Each row is a point on a tangle of strands that fork, close into loops and nearly touch. The rows are in no order.
Two points are linked if the straight distance between their rows is under 60.2. Some points are linked to none.
devi: 20,-2,10,-33,10,14,-4,21,0,-4,13,-1,5,2,9,0,2,-39,11,-9,5,37,11,1,5
lezep: 29,-23,19,-23,-12,7,-11,20,-2,-2,-6,7,8,-2,-12,-2,4,-43,12,-28,9,42,3,-9,-8
Befel: -3,-19,0,-14,8,-15,9,7,-20,8,3,13,25,-11,-15,3,0,31,-7,-23,-6,-21,2,4,-12
logu: 3,8,-21,-6,26,-21,28,2,-33,-5,32,-2,18,-12,12,11,4,32,-12,3,-4,-18,-23,13,13
gipup: -33,-1,3,21,-2,15,10,-12,-16,-9,3,13,-8,-25,-1,8,17,-1,24,7,-6,-10,-5,-11,8
vak: 7,11,-14,10,18,-23,24,9,-16,5,17,5,22,-6,10,6,5,37,-14,9,-18,-19,-43,12,-1
Nivi: 15,5,5,28,-17,-9,-10,3,13,3,-25,11,-1,6,-3,-10,-22,-8,9,-1,-12,17,-8,4,-24
Lefi: -22,-13,3,-21,-12,-19,15,4,20,15,0,-1,0,-15,-21,0,-5,-8,23,-5,-10,-12,-14,-16,34
divo: -26,19,2,27,-7,-21,-5,-9,-10,9,-4,10,5,-19,-8,-20,-36,28,9,-2,1,-21,-27,-10,-5
dizoz: 4,-16,2,-19,1,-6,9,9,-6,4,-1,13,16,-9,-11,5,1,7,7,-18,-13,1,1,-2,-1
kes: 9,5,-21,4,4,40,2,-15,-10,-9,1,-7,-14,22,22,9,-2,19,-14,9,14,-5,3,-6,-7
kipeg: 16,6,-23,-27,38,-17,24,3,-36,-7,38,-7,21,-7,16,14,10,15,-19,-1,-4,-5,-2,15,16
Dor: 15,-1,-7,6,18,8,7,6,-20,9,-3,10,19,14,7,3,-8,28,-12,-6,2,-29,-19,9,-40
Zem: -19,27,-14,-17,26,-27,9,4,-8,-2,32,-3,5,-12,11,-5,-11,1,3,11,-16,-1,10,12,26
Naru: 28,-25,-5,-20,21,1,-7,7,-11,29,12,-1,20,13,20,14,7,0,-31,-29,-1,31,10,4,-37
lunel: -34,38,-18,28,-10,-7,-7,-16,-22,-5,9,-11,-23,-18,6,-21,-21,32,-3,18,-12,-8,-21,-18,6
nakeb: -6,13,2,-29,34,28,-1,9,-13,-23,21,-7,-5,-1,25,0,21,-33,2,17,23,22,36,7,13
panu: -15,0,21,39,-51,2,-13,-7,25,0,-27,-5,-29,4,-37,-20,18,-3,4,15,17,-52,-21,-5,-8
ropu: 22,-31,19,-8,-1,15,-2,21,3,8,-19,14,16,4,1,7,26,1,-14,-15,1,1,0,2,-36
dig: 2,20,6,19,-5,-16,-6,-6,17,1,-15,-4,2,-14,9,-8,-25,12,-4,9,-25,-1,-17,-4,18
mazo: -12,28,-34,1,20,8,-5,-16,-23,-10,26,-8,-9,17,27,-2,-18,5,-7,12,5,17,25,10,-5
Nidor: 24,-3,7,-3,-8,22,-19,-8,23,-7,11,-11,-15,26,7,6,0,-30,-13,-7,26,30,31,11,4
Sote: 0,-16,12,-6,-2,-36,-6,2,3,17,-18,9,27,-14,-17,-13,-20,33,-19,-19,-14,-23,-2,0,-12
pefiz: -20,29,-26,15,-1,4,-3,-15,-16,-7,15,-7,-18,6,17,-6,-16,23,-7,14,-9,6,3,0,-2
Dusiv: 18,-25,14,-11,9,39,-7,0,-23,-11,-10,14,11,10,-7,9,5,0,4,-21,33,1,7,-5,-27
pak: -5,7,8,37,-28,-4,-20,-19,10,-9,-14,7,-17,-3,-17,-14,-27,-17,18,3,-5,10,-2,-6,-5
lak: 14,-7,6,25,-18,-41,7,22,32,11,-57,6,9,5,-10,-16,0,-4,-2,18,-21,-14,-30,-2,-25
lud: 21,-9,3,28,-24,9,-21,-19,33,9,-17,-8,-16,28,-1,1,-7,8,-29,-2,6,-5,14,8,-18
Ludi: 19,-15,-1,-7,18,27,3,2,-29,-3,-7,15,18,11,4,7,-5,16,-3,-15,20,-16,-7,0,-33
laz: 5,-19,-2,1,-20,-7,9,8,39,11,-21,1,2,17,-6,5,16,18,-17,12,-15,-8,-15,3,-1
gudut: -14,17,-11,14,-31,29,-2,-12,9,-17,12,-21,-50,17,-15,3,21,-13,16,19,12,-1,3,-5,26
Temin: 22,-29,24,-9,-19,6,-2,14,5,-3,-16,11,4,-11,-20,4,17,-45,24,-20,5,24,-2,-11,-5
migid: 6,13,-10,7,15,-43,1,1,5,25,2,-12,21,6,11,0,-31,39,-23,-7,-21,-1,-15,11,2
bot: -11,2,10,-23,7,-7,-2,3,11,2,11,0,-3,-17,-11,-7,-7,-50,30,3,-12,8,18,-2,30
tiza: -20,-6,5,1,13,5,17,-5,-23,-6,12,11,9,-33,-2,13,14,-16,29,-3,-10,-6,-6,-11,16
Nesuz: 2,-1,-1,-14,16,1,13,4,-20,-7,13,11,16,-19,3,8,2,-3,12,-7,-11,2,-3,0,11
Gobu: -33,2,11,34,-18,11,-2,-11,-6,-8,-10,12,-15,-22,-6,-6,16,16,6,13,-9,-23,-6,-12,-6
lifup: -20,-7,3,4,-26,0,5,-8,18,5,-7,1,-14,-5,-25,-3,-12,4,21,-6,12,-22,-11,-13,19
Rolur: -15,-5,5,-28,16,21,0,-7,-4,-19,10,-9,-14,3,-9,14,20,-14,24,-3,25,4,43,-2,33
Reki: 15,-12,-7,4,0,-28,5,12,33,27,-30,-2,17,21,4,2,-1,27,-32,9,-26,-7,-22,5,-19
kado: -42,34,-4,34,-10,-23,-2,-13,-13,14,8,-6,-9,-28,6,-25,-23,32,5,12,-5,-15,-40,-21,8
vuzus: 20,-32,24,-9,-20,3,5,19,15,2,-29,13,9,-6,-22,3,29,-18,4,-14,-1,0,-4,-6,-13
vafat: -27,18,-20,-12,13,25,16,1,-15,-21,16,-8,-22,3,20,10,32,-6,15,28,4,10,9,-3,19
bisan: 7,6,-11,14,14,2,20,10,-21,2,5,12,18,4,13,6,10,33,-12,9,-9,-27,-34,11,-27
tobal: -35,1,16,42,-26,-1,-2,-13,9,7,-15,6,-15,-28,-12,-12,11,0,14,17,-13,-29,-22,-17,-1
rogag: -16,20,-33,-25,34,18,24,-1,-32,-25,17,-14,-2,4,34,13,30,-3,1,26,17,6,13,7,19
doni: -7,-3,7,25,-31,-7,1,3,35,3,-26,-1,-13,3,-7,-9,10,17,-10,18,-14,-17,-20,-3,-3
ketul: 1,15,2,27,-35,-1,-11,-10,24,-6,-6,-6,-27,3,-12,-9,-16,-19,14,10,-4,7,-1,-1,12
tored: -10,-10,10,6,-18,18,4,-8,16,-9,-3,1,-19,1,-17,9,11,-4,17,-4,11,-9,7,-5,22
lem: 20,-11,5,17,-18,27,-18,-16,20,-2,-2,-6,-16,25,5,10,6,-2,-21,-7,18,15,24,7,-13
tanuv: 12,17,4,1,-9,16,-24,-15,19,-17,12,-10,-21,16,3,-4,-16,-29,-5,8,11,16,31,10,19
lum: -3,21,-3,19,9,-28,-1,-7,-14,8,3,1,16,-12,2,-10,-41,37,-8,-7,-6,-16,-21,3,-2
pefe: 17,1,-5,-44,26,4,-3,23,-11,7,24,-4,14,8,17,1,2,-25,-3,-11,-3,35,15,9,-4
pov: -21,15,-15,6,-12,34,6,-8,-3,-21,8,-13,-38,11,6,7,27,-3,11,25,6,5,4,-9,18
ligal: -19,1,5,-26,32,25,-3,-6,-24,-29,13,-1,-6,-9,8,10,22,-30,22,4,28,19,43,-2,20
Toko: 20,-9,15,26,-20,-2,-23,-10,27,6,-33,1,-2,17,-9,-10,-16,11,-23,0,4,-20,7,8,-26
mak: -22,3,7,15,-19,-12,-1,-8,10,10,-12,6,-3,-14,-16,-17,-28,22,10,-2,6,-27,-20,-13,6
rig: 10,-20,10,6,-12,-18,-13,1,20,14,-31,7,14,5,-14,-8,-15,20,-20,-11,-5,-23,5,5,-27
Dola: -19,37,-29,-8,30,-11,5,-8,-29,-14,33,-7,-2,0,20,-9,-18,-1,2,17,3,3,19,16,13
Sir: -16,0,-4,-30,-2,-30,13,10,21,13,7,-3,5,-10,-11,-4,-16,0,7,0,-18,-1,-5,-3,34
punus: -35,12,-9,-25,14,-27,20,6,3,6,29,-3,5,-19,-1,-2,-2,1,10,11,-15,-8,-1,1,40
rafid: 26,1,5,16,5,-20,-9,9,-5,9,-15,13,23,2,5,-3,-16,0,-6,-15,-15,24,-4,11,-39
Peg: 13,-9,-5,-9,10,47,0,-11,-8,-17,2,-7,-11,17,18,18,13,0,-8,-1,34,9,17,-4,3
zulob: 4,1,16,-38,15,-4,-8,18,5,-2,13,0,4,-10,-7,-11,2,-62,27,-2,-4,28,22,3,17
tuz: 21,-24,13,-17,9,45,-7,0,-9,-15,-3,-5,-3,16,-1,20,17,-7,4,-20,43,12,19,-6,-3
tize: 18,-6,-5,6,9,-48,-3,5,20,35,-30,-12,26,13,3,0,-21,35,-33,-6,-27,-7,-17,6,-15
lepiv: 1,14,-6,23,-44,14,-5,-8,23,-8,0,-15,-39,22,-13,-3,7,-11,7,13,1,4,-7,1,10
netir: 28,-6,-13,-36,33,-15,-8,9,-12,30,29,-12,22,16,23,7,-3,-13,-25,-22,-11,39,19,11,-18
fon: -4,-17,15,-16,-3,20,-2,-7,4,-14,3,-4,-15,2,-22,17,20,-19,26,-14,25,5,28,-4,26
milut: 5,-17,15,-5,-13,-4,4,3,14,1,-5,6,-1,-21,-15,4,4,-48,31,-6,-12,12,0,-11,18
Sab: 30,-32,14,-13,9,14,-13,12,-4,23,-8,7,22,11,12,8,13,0,-28,-26,6,19,7,0,-46
kopum: 1,17,-31,-33,49,-6,24,3,-41,-17,38,-12,14,-3,29,10,19,-3,-14,16,10,1,13,19,17
Zif: 18,-4,6,-1,8,-14,-15,6,-8,2,3,13,19,-1,7,0,-15,-14,-6,-21,-9,43,17,5,-24
vonik: -4,-2,20,30,-38,-1,-8,1,33,1,-32,-2,-16,3,-19,-15,8,9,-9,18,3,-41,-24,-4,-5

A piece is all that can be reached along the links. How many separate loops has the piece of each point below (a circle has one, a figure eight two, a Y none), and how many tips (points with one link)?
gudut | loops 0, tips 2
Gobu | loops 0, tips 2
netir | loops 2, tips 0
Lefi | loops 1, tips 2

How many points has the smallest loop of links through each point below? Write - if it is on no loop.
Lefi | 12
devi | 6
vuzus | 9
rafid | -
